Each row is a point on a tangle of strands that fork, close into loops and nearly touch. The rows are in no order.
(in the rows, 128 means zero)
Two points are linked if the straight distance between their rows is under 106. Some points are linked to none.
z45: [168 176 144 135 118 148  98 113 154 177 161 170 152 131 127 107 149 141
 141 169 131 110 155]
z722: [133 134  68 115 148 123 155 131  92  39 125 203 101  73 121 165 124 162
 118 138 148 121 121]
z712: [147 129 131 147 161 117  85 129 147 175 138 129 173 137 136 116  85 131
 152 149 115 176 182]
z338: [123 151 161 179 165 183 157 119 123 178 174 156 134 115 167 142  73 194
 141 162  96 144 161]
z758: [139  96 145 133  80  60  99 153 223 134 109  93 153 118 108 152  96 115
 126  83  63 115 126]
z943: [135 135  77 124 159 144 165 116 127  96 129 132 128 115  85 143 170 101
 119  97 139 151 143]
z406: [127  98 203  98  99 140 157 125  71 147 148 127  99 152 129 147 115 148
 146  97 131  63 136]
z252: [144  66 174 112  76  66 115 128 190 160 118  89 144 148  99 175  84 148
 116  94  74  95 152]
z982: [104 129  88 115 158 116 137 121 117  85 124 132 106  82 122 103 136 115
 125 135 169 195  89]
z262: [106  99 148 139 123 178 157 157 103 157 161  90 110 144 149 135  94 107
 156 107 116  84 140]
z724: [ 85  89 148 134 118 113 161 161 106 119  89 100  79 151 118 165 121 125
 183  94 122  59 135]
z752: [150 104 172  95 117  89 121 137 163  91 122 173 110  97  76 138 100 169
 121  86  93  93 155]
z561: [130 124 155 130  76  73 101  98 195 122 127 146 114  96  69 117 118 118
 119 120 100 100 102]
z130: [ 77  72 119 142 119 103 129 160  96 123 106  76 110 196 184 127 105 149
 172 129 165 126 129]
z418: [117 121  96 120 141 131 172 102 120  93 122 110 116 112  75 146 173 114
 120  77 160 132  91]
z791: [151 116 144 110  82 169 147 130 120 182 142  79 152 201 156 127 153  98
 107 110 126 105 145]
z815: [154 151 136 157 175 123 114 128 151 187 167 135 170 113 135 135  75 197
 166 143  96 153 192]
z288: [131 187 118 146 158 148 131 170  41  72  85 112 115 117 180 153 151 140
 139 132 146  83 104]
z258: [123 141 104 117 160 135 143 146  87  50 102 169  98  96 130 143 144 147
 144 133 157 126 116]
z398: [122 174  99 150 141 202 148 193  96 129 114  79 140 125 158 143 142  47
 122 126 129 115  92]
z959: [157 198 135 138 138 198 147 140  98 154 133 120 155 149 157 120 155 116
  89 114 135 121 109]
z689: [136 162 154 100  77 120 141  93 149 179 151 114 135 128  69  95 188  67
 115 119 119 104 111]
z154: [152 115 123 134 129  99 111 114 175  80 115 152 127 112  91 126 111 178
 130 112 113 132 149]
z263: [112 120 154 141 138 172 139 165  82 135 154 119 114 158 187 124  89 151
 150 146 140 100 135]
z423: [153  99 159 108 131 132 139 139 117  93 140 191  88 107  93 146  95 186
 142 101 120  75 162]
z694: [143 135  59 125 150 116 159 141 143  69 115 145 130  72  84 164 133 109
 127 122 117 147 146]
z793: [126 141 125 124 110 153 141 138  89  93 101 100 116 124 120 120 186 110
 116  92 145  75  62]
z444: [129 124 126 133  92 192 139 140 128 160 121  72 149 176 144 118 147  77
 111  92 130 111 123]
z832: [105 144 146 106  84 130 160 135 104 125 103 108  94 119 100 124 168  90
 120  87 133  59  52]
z246: [ 86 114  99 137 144  98 141 131 122  70 105 134  89  96 114 112 129 154
 131 133 180 162  45]
z77: [157 143 128 145  81  69  96  74 198 115 144 153  91  82  60 107 135 157
 116 147 110 110  74]
z134: [133 153 114 126 106 148 121 113 111 101 145 127  94  83 124  88 164 143
 109 147 172 136  36]
z464: [142 157 135 138  92 146 102  96 163 134 157 136 127 130 113  90 160 125
 115 169 133 132 114]
z4: [109 113 107 112 133 139 169 119 101  91 101  88 117 138  95 147 176 109
 143  57 154  93  90]
z875: [ 99 122 138 133 171 106 111  94 109 122 123 165 133 136 160  92 123 144
  92 127 135 195 149]
z209: [135 132 122 125  99 121 115 112 105 122 149  92 111 122 127  91 159 143
  86 130 201 158  28]
z764: [137 165 130 128 100 145 125 111 130  95 156 147 104 114 136  84 155 137
 106 165 152 150  81]
z84: [110 153 100 126 163 129 153 156  61  55  90 131 117 113 160 158 164 134
 140 113 161 119 111]
z566: [111 143 118 123 175 116 141 108  86  88 115 143 130 110 149 107 141 142
  99  92 164 196 112]
z301: [118 117 146 138  91 155 103 125 167 130 157 136 115 150 139 110 126 109
 115 175 134 120 118]
z468: [138 175 123 147 129 201 142 159 135 145 140 119 139 124 145 119 143  77
 109 141 126 127 111]
z413: [116  93 141 142 119 103  78 114 146 166 137 102 140 159 179 115  95 121
 115 211 110 184 146]
z527: [138  89 116 124 150 140 128 162 160 103 104 112 127 124  96 157  94 111
 152  84 107 111 170]
z916: [179 169 114 124 113 100  72  86 161 140 149 173 152  82  68  94 164 142
 148 151 106 105 129]
z18: [151 157 147 130 100 156 122 104 124 210 154 108 186 188 135 102 167 109
 114 132 137 106 157]
z44: [113  73 165 103  85  96 130 105 167 151 113 113 133 170  87 148 113 122
 117 107 102 104 153]
z405: [132 116 135 156 106  78  37  99 149 173 136 142 162 143 178 112 103 118
 131 216 107 199 133]
z353: [115 119 104 133 152 161 128 163 149  97 134 152 106 103 133 136 104 105
 136 153 124 123 143]
z445: [155  98 126 137 115  59  39 123 147 165 131 125 190 163 157 138 118 147
 153 185  89 175 154]
z328: [176 154 144 144 120 107  62 100 153 167 151 190 169  99 106 101 150 151
 153 143  99  98 152]
z571: [ 91  85 158 129 144  96 116 110 101 115 118 142 130 165 183 100 121 148
  96 139 148 193 122]
z372: [108  99 158 116  86 146 132 132 133 114 117 124 111 152 122 121 124 108
 132 126 137  94  97]
z834: [ 87  78 126 122 127 146 126 146 122 134 115  86 126 184 162 134  99 122
 155 118 142 158 142]
z289: [138 113 118 129 141 150 139 135 153 135 129 107 141 152 104 141 120 114
 142  91 123 133 188]
z893: [148 150  49 125 152 123 159 133 114  64 129 189 119  66 116 163 109 132
  97 138 119 148 143]
z926: [101  50 135 125 112  90 107 134 160  91 107 114 123 171 134 147  77 165
 130 158 132 145 114]
z649: [ 92  95 153 138 137 121 134 174  73 102 112 119  90 157 187 119 111 168
 164 146 157 118 136]
z543: [153 162 104 130 168  82  79 121 159 124 113 182 155  90 139 102  99 165
 142 149  89 175 169]
z11: [106 106 186 105 106 163 155 134 113 176 161 109 104 132 122 151 102 115
 128 105 102  63 153]
z234: [144  84 143 118 107 104 102 103 137 170 144 103 156 196 142 144 119 148
 118 188 128 161 163]
z918: [125 166 116 130 193 182 177 157  91 157 108 119 160 134 182 152 132  90
 111  97 129 173 146]
z271: [149 157 106 126 124 113 138  85 153 166 147 109 131  79  52  98 195  78
 127 114 145 117 104]
z508: [122 179  91 130 185 176 168 165  69 116  94 108 165 108 184 170 131  91
 113 105 146 144 119]
z254: [164 189 145 138 108 178 123 119 113 188 146 123 165 160 132  85 181 105
  91 127 119 110 123]
z647: [141 180 117 140 123 147 134 156  42  95  87  85 125 136 136 146 164 120
 121  98 136  60  71]
z474: [138 108 176 118 127 155 150 127 120 125 157 158  98 149 125 139 120 178
 125 114 136  82 157]
z471: [135 176 104 134 190 108 105 113 144 159 106 184 141  77 165 109 110 133
 141 170  96 168 165]
z207: [172 181  90 124 124 118 102  86 149 118 155 184 115  67  82  89 162 141
 126 174 131 131 105]
z247: [147 150 106 124 154  97  95 126 157 107 127 168 133 110 113 110 108 161
 125 124 119 177 161]
z615: [ 96  78 136 109 159 122 136 129 108 156 123  84 149 179 172 123 106 129
 118 105 152 191 172]
z476: [121 135 172  94  60  97 135  91 174 181 131 120 138 151  71 115 148  63
 113 120 115  89 101]
z726: [103  88 164 124 147 134 171 158  86 111 126 124  85 117 119 158 104 139
 188  94 111  49 159]
z920: [141 122 130 149 143 116 104 110 155 163 135 124 178 156 114 121 127 133
 143 126 123 151 193]
z450: [103 145 107 134 139 196 133 160 101 146 106  64 148 158 179 131 138  67
 114 101 138 148 104]
z802: [ 82  89 106 134 129 102 114 129 146  78 110 135 118 138 123 113 104 159
 145 131 165 142  93]
z835: [139 134 158 145  62  56  81 134 216 142 123 120 146  99 100 132 122 116
 131 119  67 120 116]
z529: [ 92 129 150 101 105 140 156 152 123 131 111 117  87 122 104 138 138  66
 135 101 120  65 101]
z608: [162 152 140 161 162 161 137 134 146 178 182 144 140 101 132 143  77 188
 161 170  78 119 184]
z821: [111 149  72 123 169 150 171 152  62  71  98 115 137 105 157 165 155  86
 134 116 149 126 125]
z824: [120  87 139  97 127 101 108 103 118 165 124  97 160 206 153 124 115 129
 122 139 130 187 184]
z232: [130  92 171 102  67 110 134  97 164 189 135  96 136 172  97 135 141  92
 117 127 108  89 154]
z922: [123  77 126 135 157 135 141 185 124 104 115 129  97 105 112 170  79 129
 159  96 109  89 161]
z9: [120  55 128 109  95  80 114 112 156 101 111 119 133 200 111 137 113 174
 115 144 141 140 123]
z363: [113 154  85 131 216 140 178 143  96 130  97 171 130  69 186 164 115 116
 104 127 131 172 158]
z20: [122 183  84 130 187 136 150 128 118 130 119 175 130  94 163 135 125 112
 102 150 112 182 157]
z560: [106  85 137 115 101  88 127 105 118 113 129 119 141 189 148 108 132 149
 108 145 153 190 103]
z603: [153 148  76 139 131 108 131  92 154 141 144 108 114  70  55 110 169 108
 140 123 160 154  95]
z595: [152 159  96 127  87 113 101  87 173 110 160 160  79  63  79  90 149 129
 110 174 132 118  80]
z940: [113 136 167 151 171 167 142 154 100 157 155 149 118 119 200 136  87 180
 134 154 137 148 131]

A piece is two or more points that can be reached from each other along the links. Count, over all rows, the pieces, the separate loops (a circle has one, a figure eight two, a Y none), the forks (points with three links) and the tips (points with one).
pieces | 4
loops | 3
forks | 4
tips | 6

How many points has the smallest loop of links through each point below? Write 0 if it is on no loop.
z722 | 11
z566 | 9
z959 | 8
